Each row is a point on a tangle of strands that fork and nearly touch. The rows are in no order.
In the rows, zero is written as 128.
Two points are linked if the straight distance between their rows is under 120. Some points are linked to none.
q_94: [116 133 112 151 130 135 129 151 127  97  94 105 155  94 142 119 132 137
 179 137  70 150 140 140 111 196 120 134  97  95 107 134]
q_488: [117  95 129 121  83 120  87 156 101 113 100  99 127 142 159 149 157 170
 169 123 142 108 179 105 143 144 143 104 143 138 109 148]
q_631: [182 146 109 132 139 118 129 103  94 141 140 132 126 129 119 108 108 107
 133 122 212 110  92 136 127 123  73 169  80 150 109 174]
q_212: [163 131 154 116 123 148 136 126 124 171 157 150 127 147 164 129 114  59
 115 123 179 108  65 133 157  99 107 161 106 135 142 134]
q_227: [166 156 140 138 126 172 165 122 105 162 138 121 126 185 146 116  98 109
 108 103 141  98 121 131 145  78 106 135 166 139 147 140]
q_209: [135 167 140 140 137 127 135  86 117 125 127 155 143 129 119 110  96 104
 113 116 188 118  95 143 136 118  82 149  94 147 126 168]
q_259: [122 111 168 153 109 128 110 127 103  98 106 131 131 121 166 105 141  65
 149 147 144 172  56 163 135 153 128 101  75 142 101  77]
q_803: [189 138 132 127 158 152 142 116  89 184 189 126  66 136 124 122  86  90
  97 143 174  64  56 134 132 109  71 151 123 146 106 152]
q_247: [147 113 108 151  84 109 101 138 106 117 147 138 130 141 118 143 163 112
 122 132 127 172  97 132 136 143 136 135  81 134 134 101]
q_524: [156 142  71 155 146 125 132 137 121 115 146  88 111  87 107 139 135 199
 105 131 115 155 153 114 107 153 110 167 173  75 111 142]
q_434: [146  80 159 131  77 110 102 104 107 126 125 128 148 161 173 135 150 105
 135 140 161 182  60 121 134 117 190 138  93 119 124  79]
q_742: [ 92 130 111 140 170 109 106 123 157 159 158  95  94 133  85 141 125 189
  76  95 112  93 171 103 108  91 137 157 213  93 124 132]
q_677: [111 150 124 122 130 109 105 111 123 127  70  79 115 134 128 111  97 139
 129 128 126 123 174 135  84  68 122 133 183 124 108 189]
q_443: [124 137  68 148 151 122 123 144 143 116 120 107 103  84 106 139 141 190
 142 132  91 149 196 133 109 159 129 163 159  68 116 128]
q_725: [ 77 113 184 118 101  97 125 121 115  96  92 131 169 134 156 113 165 115
 143 124 104 182 107 151 121 122 194 113 110 140 139 126]
q_66: [123 106  91  98  67  87 105 112 148 127  82  82 165  75 139 122 125 195
 193 153 106 120 214  91  76 113 129 144 159 122 107 176]
q_581: [129 152 144 161 165 171 140 105 122 135 135  98  80 162 113 107 114  84
 106 150 146 107 118 164 122  94  69 125 168 133 104 159]
q_112: [ 78 108 150 114 138 109 115 138 146 109 111 152 151 132 134 147 148 149
 132  96  61 153 112 126 138 150 193  95 102 115 142  65]
q_586: [ 99 104 115 133 107 103 115 155 155 156 128 134 149 138 125 146 125 148
 129  86  93 104 191 104 114 114 146 139 145 140 141 121]
q_230: [106 110 126 103  63 117  89 145 131 145 102 115 177 135 128 128 128 129
 168 120 146  95 189 110 116 111 179  95 164 185 137 155]
q_255: [166 127 119 152 101 133 132 113  97 130 170 168  96 140 118 124 145  98
 107 162 147 150  59 146 138 132 103 146  75 126 139 120]
q_945: [138 159 121 122 159 145 153 121 120 119 155 112  88 129  97 141 127 133
  94 107  90 118  94  84 131 143 104 147 128 129 146 119]
q_789: [133 145 150 127  79 152 126 134 121 169 132 168 195 172 168 108 109  98
 102 115 130 145  75 154 161  68 171 129 147 159 168  97]
q_221: [ 96 150 112 126 156 136 147 131 160  84  95 135 144  93 129 126 141 155
 170 133  54 173 122 151 131 190 147 120  80  79 127  90]
q_100: [118 132 151 134 115 172 125 134 111 133 116 140 106 180 152 129 141 101
 119 156 151 114 157 165 147  82 125 111 163 151 119 165]
q_319: [148 149 140 138 155 149 152 122 136  98 197 167  66  90  80 113 137  92
  87 200 134 139  68 153 165 157 102  95  99 123 154  95]
q_131: [100 121 172 151 128 124 117  88 127  88  97 154 141 121 160 106 133  89
 121 167 170 207  69 185 139 131 145  92  96 118 116  96]
q_15: [143 106 124 137 143 134 144 155 117  98 106  87 112 144 140 130 159 150
 150 149  96 133 116 111 132 167  79 101 135 105 121 135]
q_413: [162 118 173 126 142 164 153 130 116 122 153 149  94 109 162  96 140  33
 123 164 156 112  41 145 123 108  61 100  86 162 128  72]
q_166: [103 151 132 102  87 108 113 118 154 128  70 158 187  95 145 127  92 107
 135 103 130 126 159 125 123  97 168 127 128 161 148 165]
q_707: [203 125  77 117 162 114 145 117  83 161 149 109 113 154 117 118 119 126
 152 113 161 104  75 104 122 135  79 165  85 127 121 139]
q_138: [132 125 178 120 104 144 128 136 127 134 113 157 153 163 169 105 118  91
 109 126 141 156  82 161 153  87 154 108 114 160 144 107]
q_984: [124 127 107 124 105 130  84 114 151 164 118  94 124 142 100 140  92 149
 108 125 160  91 186  93 103  74 147 129 215 121 115 153]
q_847: [ 98 129 125 110 122  96 128 133 158 111  76 158 160 102 148 135 107 152
 146 113  87 136 194 147 104 124 161 122 118 133 142 167]
q_90: [ 74 163 175  76 160 128 168 118 157  93  92 153 142 142 154 111 142 138
 127 123  89 173 151 160 139 114 163 113 123 122 163 115]
q_328: [104 154 119 117 125 122 127 123 154  93 133 160 121 113 118 133 127 140
 112 148 175 188 163 155 163 145 137 147 111 103 142 146]
q_845: [133 172 145 125 228 134 185 131 161 108 164 130  76  85  73  89 103 106
 104 172 124  96 109 134 159 147  99  67 157 116 192 117]
q_996: [ 94  93 131 122  90  98 112 162 133 105 108 136 154  84 160 147 144 181
 173  99  80 144 203 127 115 160 178 125 104 118 121 103]
q_303: [151 132 136 152 114 125 142 110 117 118 179 173  86 125 103 134 137  99
  85 155 126 166  59 134 154 136 127 106  85 120 166  82]
q_700: [160 138  61 153  79 136  98 132  93 139 115  98 155 123 137 141 139 153
 182 130 145 134 149  99 122 179 101 155 110 109  88 135]
q_385: [124 137 126 128  84 136 107 144 126 183 143 167 181 177 129 133 107 112
 105  97 135 105 121 125 143  81 154 132 148 175 160 115]
q_329: [152 155 141 131 169 145 159 138 109 129 173 127  89 112 107 132 120  93
  84 135 122 112  50 106 149 142  85 126 113 143 148 117]
q_615: [122 175  98 125 218 142 169 137 147  95 153 139  78  84  77 115 153 148
 127 181 134 156 124 168 163 193 101 105 130  86 152 106]
q_7: [135 134 120 133 167 107 152 130 132 109  98 118 103 127 124 120 104 172
 134 115  65 133 174 142  87 104 109 117 144 110 137 151]
q_436: [135 103 148 150 108 114  99  79 127 129 129 126 112 141 160 135 120  95
  97 153 146 197  23 125 134 104 167 123 110 101 152  62]
q_380: [137 129 192 132 135 185 168 122 130 134 146 154 122 125 163  80 129  21
 122 178 131 111  54 174 148 107  95  67 125 154 141  63]
q_712: [121 102 117 122  89 116  86 135 109 161 120  98 163 131 134 133 122 158
 169  74  80  54 167  76  72 107 157 148 140 174  96 121]
q_851: [179 138 138 133 120 170 163 121 104 198 154 155 149 170 159 122  98  83
 115 125 183  92  93 146 152  73 113 159 137 145 153 150]
q_97: [128 122 145 141 115 121 135 119 117  90 121 117 129 117 122 116 142  94
 128 146  89 202  61 120 133 170 157  97  95 100 136  48]
q_111: [126 101  95 102  60 115  88 120 124 137 101  83 155 102 107 137 145 158
 182 119 155  77 194  61  99 113 151 109 169 181 119 136]
q_939: [108 164  73 118 209 120 144 145 144 100 108 110  89  76 118 126 154 187
 155 148  79 154 174 167 108 160 114 145 157  65 127 138]
q_475: [163 133 152 118 138 141 147 122 126 122 156 165 134 123 127 152 110 131
  66 104 150 128 101 114 155 115 141 142 119 135 137 133]
q_32: [ 96 160 146 125 170 166 121 159 126 122  97 143 122 161 135 116 121 111
 130 103  73 118 124 165 142 128 142  77 143 166 135 117]
q_224: [ 89 156 135 124 143 148 142 119 170 150 122 159 174 135 110 138 109 111
  99  88  94 119 136 141 132 117 188 146 147 124 152 127]
q_985: [162 120 132 137 170 121 156 126 121 152 163  77  85 138 108 125  97 153
  70 118 120  98  97  97 124 102  99 121 192  94 149 147]
q_693: [153 117 170 112 126 152 146 137 133 114 137 174 134 163 144 121 125 125
  90 148 145 156  99 148 153 102 123 111 119 156 142 134]
q_777: [110 149  92 138 145 126 122 114 154 130 121 134 145 125  95 157 105 165
 128 118  99 125 153 112 131 170 125 146 114 107 123 145]
q_696: [153 134  99 160 132 132 114 144 112 146 189 121  87 117  97 159 128 130
  93 141 158 123 122 111 148 149 103 170 149  98 117 158]
q_968: [138 154  87 161 122 154 121 168 113 109 122 112 131 101 131 122 141 148
 158 134 103 172 120 137 142 201  96 124 105  89 108 100]
q_219: [ 99 144 105 133 145 128 119 139 177 122 157 154 122 119  95 148 133 137
 106 138 112 171 110 129 172 184 145 130  94  77 135  77]
q_896: [111 134 166 117 197 144 182 146 143  75 105  95 113 129 125  78 138 112
 133 161 100 153 147 161 102 139  82  66 153 141 125 135]
q_198: [133 125 150 144 119 110 126 134  95  74  88 124 158 110 150  99 143  95
 158 126 136 175  93 154 111 160 115 116  67 152  99 114]
q_356: [169  87 110  91  89 100 108 144  89 137  98 105 179 151 162 104 150 111
 213 119 192 103 120 121 128 141 151 142  92 148 112 150]
q_85: [130 155 164 113 178 138 190 127 143  62 123 119 107 110 122  71 139  84
 121 179 130 151 121 144 129 135  61  66 125 146 155 106]
q_743: [ 96 151 105 119 192 111 147 159 147  86  95 130 116  77 136 123 147 149
 144 138  97 170 157 163 118 161 101 135 127 100 133 148]
q_632: [139 107 114 125  67 121  90 118 103 171 141 171 131 145 138 179 136  81
 127 129 178 106  99  99 153 132 153 145  93 146 122 105]
q_880: [161  97 132 137 128 145 127 119  85 151 122 142 124 144 165 113 141  40
 168 136 200 109  77 159 120 131  98 140  69 154  91 112]
q_778: [128 123 150 151 100 128 104  76 112 152 135 188 149 143 141 145 128  63
  89 154 180 144  41 163 138  96 168 131 113 134 132 116]
q_71: [ 94 134 117  93 192 124 151 147 191 137 135 138 118 141  96 136 129 161
 118 116  96 138 169 159 144 143 150 126 145 101 160 119]
q_800: [108 166 146 152 136 171 120 125 107 145 140 178 121 153 127 142 125  72
  88 132 139 110  76 162 154 112 128 115 125 169 118 125]
q_352: [167 121 121 131 106 113 153  94 117 173 190 145 135 146  93 148 106 136
 103 102 142 127  73  88 134 136 126 158  81 116 138 107]
q_197: [120 161 174 122 162 173 189 132 131 117 132 145 105 157 142  97 127  79
 106 159 125 139 133 172 155  90 111  75 156 144 163 120]
q_251: [131 122 147 141 141 157 138 128 148 131 174 162  69 134 128 148 138 106
  99 178 159 119 117 156 161 117  85 127 137 110 142 163]
q_649: [147 139  92 164  98 148 105 155 124 116 122 120 140 119 142 129 134 131
 154 154 160 168 126 138 149 183  81 140  98  97 101 141]
q_715: [179 124 133 130 172 150 178 146 147  96 158  96  93 113  96 113 124 135
 106 167 119 139 116 106 137 161  80 102 141  95 148 123]
q_746: [136 146 137 142 221 146 142 119 143 105 153  99  60 102  88 110 109 150
  88 173 143 113  95 151 143 147  70  91 175  82 115 158]
q_720: [130 147 136  98 134 126 130 121 134 109  92 120 151 106 140 123 109 120
 109 127 173 138 163 127 116 112 102 154 142 144 117 200]
q_495: [104 132 109 131 192 135 117 138 151 158 159 112  77 147  94 154 119 151
  83 123 126  94 148 123 142 109 134 127 205  97 125 124]
q_953: [ 65 130 122 114  70 112 103  91 163 119 108 146 174 107 113 140 142 134
 161 111  98 130 173 105 119 145 205 138 102 131 121 108]
q_760: [ 73 136 152 111 115 147 114 119 173 127 104 146 169 144 128 142 119 108
 133 102 104 131 161 133 140 133 199 126 120 128 122 114]
q_250: [ 86 169 148 101 198 141 166 128 185 143 147 160 132 124 100 126 114 139
  87 109 114 127 134 169 156 127 171 138 151 121 166 142]
q_288: [119 153 135 117 170 139 170 123 151 122 180 133  98 122  94 136 125 159
  75  86  88 113 131  99 145 124 137 143 139 128 165 112]
q_364: [ 85 113 116 120 132 111 108 130 169 129 137 153 146 122 101 161 135 155
 122 106  79 164 115 116 149 176 171 129  90  92 128  56]
q_575: [ 80 146  69 120 127 111 110 105 156 122 137 152 146  83  86 160 158 203
 130 121 120 106 211  94 115 140 156 155 160 112 124 129]
q_884: [145 146 113 150 169 157 149 140 131  93 180 156  72  95  87 122 152 125
 102 195 143 158 105 166 157 177  94 119 114 106 124 113]
q_386: [165 111  91 139  97  96 134 114 123 168 164 141 163 127 109 157 123 162
 119  96 142 117 138  75 115 146 119 169  95 114 134 111]
q_449: [117 122 125 131  81  90 128  86 151 140 142 157 174 133 106 137 118 159
 104  92 138 122 139  87 126 119 154 168 104 131 158 128]
q_384: [ 77  76 137 134  92 117 104 135 156 145 132 146 196  93 112 139 141 166
 147  93  91  76 219  90  82 131 181 130 129 166 104  80]
q_786: [118 129 138 122  68 108 111 115 123 119 105 153 147 130 153 136 144 104
 131 146 187 154 148 118 155 106 138 138 111 142 151 151]
q_55: [118 118 143 128 140 117 135 164 137  92 104 147 133 128 129 143 145 129
 123 122  94 164 131 136 136 162 148 105 118 122 139 111]
q_557: [ 93 169 154 133 212 134 181 117 160  97 150 163 101 101 106 107 139  99
  95 142 144 143  99 181 157 138 117 106 135 123 166 135]
q_285: [133 135 159 130 149 136 163 140 116  69 113 131 116 120 131  94 160  87
 144 160 108 150  86 137 133 153  88  63  97 153 144  83]
q_127: [124 134 145 132 101 136 118 106 145  96 151 162 111 119 134 129 138 124
 101 175 171 202 107 158 171 137 128 139  84  93 139 112]
q_912: [ 89 125 182 121 136 141 117 170 104 100  88 117 125 144 175 109 151  98
 157 130 139 135 140 169 144 135 126  92 127 169 105 155]
q_779: [120 134  82 134  62 106  99 119 136 131 144 142 194  94 113 141 158 152
 118 124 148 169 121  93 134 165 153 179 101 101 134 111]
q_160: [166 134 145 145 159 165 147 115 111 139 183 140  60 111 122 106 124  84
  89 167 153  90  67 140 133 116  48 125 117 151 114 139]
q_437: [ 89 104 166  93  83 108  99 147 149 131 107 102 164 108 160 111 106 169
 181 112  69  85 212 122  89  97 186 122 156 171 110 164]
q_81: [120 153  91 119 185 140 139 143 165 122 161 134  93 117  86 143 128 177
 127 141 112 146 145 142 169 185 125 123 126  76 144 100]
q_666: [124  95 117 131 128 113 102 151 122 121 101  88 116 165 144 154 153 168
 145 127 116 128 159 104 126 129 100 113 161 111 120 152]
q_956: [124  72 153 116  40 101  90 132 105 155 142 114 181 154 145 133 155 119
 185  99 162 109 109  95 135 151 201 132  91 148 103  86]
q_963: [112 105 167 111  99  88 125 155 101  95  91 120 162 123 169 103 156 139
 175 104  88 149 122 136 110 136 139 115  92 149 138 154]
q_416: [124  88 117 144 115 111 125 161 102 134 134  69 111 153 134 135 143 158
 163  85  54  97 152  85  93 134 119 134 136 132 112 101]
q_901: [148  77 104  98  48 104  93 125 113 187 136 122 169 165 134 126 141 112
 180 101 174  92 133  80 133 128 174 147  80 159 120  77]
q_997: [121 158 157 156 129 156 138  95 114 154 170 189 121 129 137 135 112  62
  74 146 146 122  37 167 149 103 132 117 117 139 145 101]
q_558: [150 115 128 133 120 123 155 123 122 165 170 144 135 165 102 169 119 120
 107 108  95 122  86  87 135 154 126 115  92 130 135  72]
q_63: [118 144 191 135 121 177 171 148 119 132 132 132 127 163 179  74 123  51
 137 156 124 131  94 176 157  89  91  68 141 159 163 101]
q_616: [119 152 115 134 198 109 163 137 132  98 123 130  89 105 102 120 117 161
 107 131 104 144 141 147 122 134  93 115 147 103 164 156]
q_658: [130 159  81 154 105 121 109 134 141 139 170 159 163  77 104 154 120 180
  95 122 152 161 117 113 157 197 136 163 106  82 128 118]
q_25: [ 92  97 132 102 143 111 110 144 181 132  91 115 142 107 158 136 105 188
 161 115  44  86 215 123  81  94 173 127 161 123  99 144]
q_399: [131 166 128 169 163 129 140 104 107 152 154 148 111 113 104 136  83 105
  90 106 165  89  96 131 135 128  96 139 128 136 122 182]
q_378: [148 103 133 105  77  97 108 132  98 124  93 129 157 141 172 131 146  96
 167 115 178 135 125 118 140 120 150 141  94 152 125 135]
q_184: [124 128 109 151 140 132 122 130 136 179 197 126  82 135  85 172 107 138
  76 118 141  87 136 100 142 127 127 149 171 113 128 143]
q_654: [192 126 131 126 152 140 136 122  90 166 166 100  52 142 143 128  99 111
 108 131 168  76  89 122 139  80  77 156 150 119 132 151]
q_412: [138 119 103 120  80 122  94 146 131 165 110 136 158 154 122 130 120 107
 131 120 163  90 152 117 125  87 146 120 169 187 141 161]
q_761: [119 102 113 131 119 109 108 131 123 162 101  86 137 146 153 129 110 180
 140  78  63  71 174  85  68  69 134 133 182 149 112 122]
q_511: [112 130 150 142 110 104 141  81 138 111 102 154 170 129 126 139 128 108
 115 133 143 183  91 140 126 135 157 139  84 104 143 138]
q_550: [110 169 141 103 252 143 183 138 164 105 139 132  89  91  96 100 117 118
 105 152 135 112 114 176 148 142 109  92 163 116 163 127]
q_710: [121 135 142 147 114 144 131 110 137  80 123 156 130 118 136 117 152 123
 133 191 156 207  79 178 156 166 114 103  85  96 106  90]
q_902: [174 106  89 132 124 132  90 117  92 155 115  81  89 153 130 157 129 142
 123 129 167 102 134  94 104 104 109 163 169 119  70 136]
q_257: [164 115 165 126 138 183 150 119 112 121 151 150  96 135 165 102 144  63
 112 162 173 106  74 172 122  97  54 128  98 165 103 119]
q_879: [181 126  85 104  97 140 105 106  95 161 145 121 120 179 113 129 136 108
 139 120 177  94 125  98 116 104 130 171 112 160 112 140]
q_864: [138  91  86  87  47  90 100 109 133 127 102  87 178  69 112 119 151 184
 214 124 120  77 193  67  70 125 152 135 136 165 110 145]
q_387: [111 100  86 143 125 120 117 163 132 115 121 121 136 100 128 154 152 195
 163 112  71 143 195 118 108 164 147 134 133  96 116 102]
q_975: [120 152 153 116 117 124 126 118 128 125  82 149 189 108 146 117 100  80
 117 103 161 133 135 149 113 102 146 149 123 166 133 162]
q_818: [165 112 137 128 134 141 158 154 115  89 118 102 127 125 129 120 157 121
 157 152  89 139  88 102 142 179  94  81  98 126 141  89]
q_254: [136 138 147 131 218 159 171 120 132  84 112 104  98 118 114 108 130 131
  95 161 135 134 128 157 111 140  67  86 166 120  98 141]
q_611: [158  96  88  98 104 100  99 133 110 188 104  87 166 155 135 132 113 114
 180  91 156  74 146  79 104 116 143 157 136 151 104 140]
q_238: [119 153 129 143 149 133 125 101 115 122 109  83  86 154 112 116 120 121
 106 139 155 122 140 143 102  83  92 142 187 116 110 183]
q_99: [143 151 133 160 183 119 146 128 132 139 167 140  94  92  91 129  72 137
  87 119 151 111 101 139 162 163 122 128 120 109 134 169]
q_10: [100 124 112 104 168  87 147 142 164 118  98 131 112 108 133 126 111 186
 131 131  73 143 204 161  92 108 137 129 156 103 139 175]
q_782: [123 115 136 140 113 102 118 104 128 135 145 139 134 130 129 159 123 112
  94 129 105 187  44  91 142 149 162 116  99  92 149  45]
q_719: [159 133 155 119 106 141 134 106 126 150 162 162 137 118 138 159 112  91
  84 121 199 113  94 116 159 110 143 174 111 132 141 144]
q_833: [ 82 133  95 116 139 109 103 106 168 139 138 116 115 111 101 141 117 204
 114 100 109  93 217  95  97  91 137 156 183 103 124 131]
q_534: [150 121 109 162 152 148 119 136 106 105 112  73  75 144 128 124 145 129
 151 166 132 141 118 133 124 142  59 105 154  98  91 136]
q_663: [166 107  95 147 100 106 128 155  90 121 131 117 143 125 122 130 151 129
 142 105  90 154 120 114 109 162 122 145  88 130 132 104]
q_514: [148 129 138 132 131 144 149 141 112 145 123 117 122 166 146 127 120 109
 120  93 106 114 121 126 128  98 116 123 133 152 150 127]
q_23: [138 129 125 134 139 124 138 132 105 127  85 115 124 155 141 115 104 146
 131 100  93 117 157 130  94  86 121 121 153 146 133 162]
q_223: [151  84  96 114  83  81 119 126 119 187 148 131 185 149 131 144 140 138
 146  81 151 111 132  72 109 131 141 162  89 137 135  81]
q_45: [ 84 142 183 109 132 142 145 106 133  86 104 138 145 157 144 105 154 113
 116 145 104 200  97 153 135 116 184  91 120 129 146 100]
q_840: [131 114 141 100  88 136 120 135 106 141 115 110 176 154 153 123 129 146
 156  66  99  80 160  91 104  96 168 152 125 176 121 109]
q_846: [ 81 122 167 113 159 126 128 162 113  99  80  99 109 144 155 117 143 154
 166 129  98 136 173 166 122 135 142  80 158 142 106 166]
q_549: [126 118 105 154 132 143 107 153 136 129 145 133  78 141 123 160 145 121
 114 163 149 131 142 135 165 140  91 134 147  97 127 152]
q_676: [120 173 145 163 184 167 144 114 122 153 151 131  94 132 110 121  85  86
  90 124 149  86  94 157 144 106  87 120 171 134 116 168]
q_894: [ 75 120 170  90  75 118 101 158 117 115 100 112 170 120 146 115 129 154
 175 121 116  99 199 140 115 122 199  86 162 181 123 172]
q_467: [118 110 115 129 150 128 120 129 139 146 131  75 104 153 116 134 113 173
 123  82  36  90 156  95  80 101 129 132 176 121 107  99]
q_844: [146 102 117 109  61  94  99 137 115 123 104 128 177 106 151 125 140 152
 163 101 141 148 158 105 117 135 168 151  91 140 122 115]
q_62: [151 109 126 143 135 114 126 154 100 112  93  96 141 140 143  95 139  92
 171 117 131 138 118 144  98 136  85 133  99 150 110 149]
q_775: [129 128  86 127 104 110 106 124 147 122  81  86 152 100 129 132 111 175
 168 140 115 132 191 114  97 138 108 152 145  94 105 182]
q_601: [163 113 106 149 130 136 107 127  85 131 117  68  61 158 132 147 140 123
 135 149 127 117 112 108 115 116  94 129 168 100  86 125]
q_507: [ 95 140  95 130  73 111 101  98 151 102 108 155 197  89 115 137 158 160
 142 138 120 171 147 121 129 166 174 154 104 102 129 125]
q_159: [161 105 154 140 126 156 131 133 115 108 126 138 105 146 158 107 139  80
 141 159 173 134  98 173 123 133  70  99  97 162  89 125]
q_122: [185 128 120 142 179 131 148 127 123 124 172  87  61 125  95 109 114 149
  87 174 124 115  84  99 131 132  68 106 163 104 144 139]
q_461: [136 126  64 148  96 115  97 116 127 145 114 114 147 109 112 165 118 163
 158 128 132 123 177  90 116 159 112 145 126  99 104 146]
q_178: [122  86 172 120  74 123 109 130 122 146 131 123 170 168 168 141 146 107
 138  96 133 134  85 108 145 127 198 132  98 138 129  77]
q_313: [116  86 121 122  55  92 107 141 132 114 118 127 182  76 152 133 139 178
 182  94  78 125 189 101  86 137 183 158  98 135 110 102]
q_927: [116 134 131  95 150 148 123 130 166 125 126 135 112 133 113 139 109 161
  96 134 154 135 202 139 141 111 152 136 169 121 119 161]
q_19: [105 114  81 103  98 103  86  89 166 135  99  94 133  75 104 134 115 210
 147 140 122 104 225  75  85  98 144 138 193 118 104 153]
q_716: [ 72 152 172  93 143 143 155 129 127  99  83 126 151 151 165 110 148 142
 147 114  77 137 168 152 124 109 156 103 135 153 131 162]
q_998: [111 118 144 119  71 111 103 104 148 122 131 182 142 132 144 156 138 125
 103 147 178 173 144 122 154 105 184 126 117 120 151 108]
q_571: [167 131 126 127 100 162 107 112  97 155 138 134 104 168 145 122 136  86
 136 149 187  88 134 146 126  74 113 149 138 174 113 166]
q_60: [181 144  74 154 146 106 145 119 103 143 139  96 121 105 112 129  97 152
 135 110 134 122 100  97 117 152  69 173 111  91 120 157]
q_528: [169  80 110 102 111 107 107 160  91 172 121  86 145 192 160 112 147 114
 193  92 157  79 133 110 117 118 142 140 124 151 103 136]
q_704: [ 91  97 108 109  86 120  89 122 150 135 105 130 162  96 100 154 128 170
 167 105 109  67 227  75  92 122 179 113 158 165  91 111]
q_43: [104 143 152 119 158 139 127 146 134  87  89 123 129 113 152 113 134 108
 119 138 154 162 153 173 126 130  80 127 127 153  96 158]
q_37: [138 147 162 132 146 181 169 136 133 142 173 150  68 150 143 121 119  93
 101 165 128 111 115 166 165  76  93 105 161 121 175 134]
q_485: [110 112 130 121 102  96 114 152 115 101  86  98 147 111 167 115 149 155
 194 109  75 113 162 127  87 135 132 134 109 149 102 178]
q_609: [121 137 131 128 116 105 143 102 165 128 137 138 151 128  96 127 100 166
 110 106 115 143 135 109 134 139 133 162  98 101 161 147]
q_644: [134 141 152 135 117 143 152 119 118 179 180 172 132 165 122 155 122  91
  81 123 102 115  53 117 153 112 145 115 115 144 164  81]
q_171: [153  99 156 139 108 128 110 120  84 141 119 143 123 139 174 124 146  43
 161 142 171 139  38 161 131 131 134 120  65 144  94  79]
q_391: [105 148 118 136 196 113 142 131 159 136 168 132 105  90  85 145  88 188
  94 103 126 106 135 131 165 160 135 140 140  93 140 173]
q_612: [ 82 133 167 120 118 141 124 147 145 129 120 163 122 156 154 135 151  78
 113 156 150 154 158 173 158 111 157 108 141 134 148 146]
q_659: [168 154  87 152 171 140 160 151 115  93 136 114 114  67 101 123 135 172
 107 127  93 144 122 116  99 177  97 156 138  88 117 133]
q_678: [162 125  97 126 129 118 112 119 112 170 116  92 132 154 116 141 116 129
 136 102 150  92 135  85 105 116 114 179 137 131 109 151]
q_736: [157  77 118 127 102 105 114 155  76 145 126  63 120 175 154 115 146 155
 186  87 107  96 141  94  93 129 123 134 131 130 107 122]
q_821: [115 147 145 126 173 122 168 136 146 100 127 149 109 108 120 125 127 106
 102 131 122 163 113 152 149 138 123 111 120 111 170 119]
q_277: [112 163 131 142 155 159 115 128 128 113 119 172 118 155 100 133 110 109
 100 125 122 118 120 165 137 127 129 111 126 160 111 145]
q_407: [109 111  93 117  85  99  89  97 169 154  98  82 149 105  90 117 100 172
 137 120 120  83 209  87  68  63 149 131 201 139 122 155]

A fork is a point with three links. Follow the links from the first point to the second and name the forks in between, in order.
q_658, q_391 => q_81, q_821, q_616, q_7, q_23, q_399
q_37, q_227 => q_833, q_19, q_66, q_111, q_230
q_166, q_649 => q_7, q_23, q_230, q_111, q_66, q_461
q_303, q_55 => q_81
q_896, q_844 => q_15, q_678, q_528, q_378
q_112, q_416 => q_821, q_616, q_443, q_378, q_528

A fork is a point with three links, a tip a point with one. Leave the first point through the second and follow the links. Name the first fork or tip that comes.
q_549, q_251 => q_257
q_851, q_212 => q_230
q_716, q_846 => q_7
q_658, q_779 => q_81
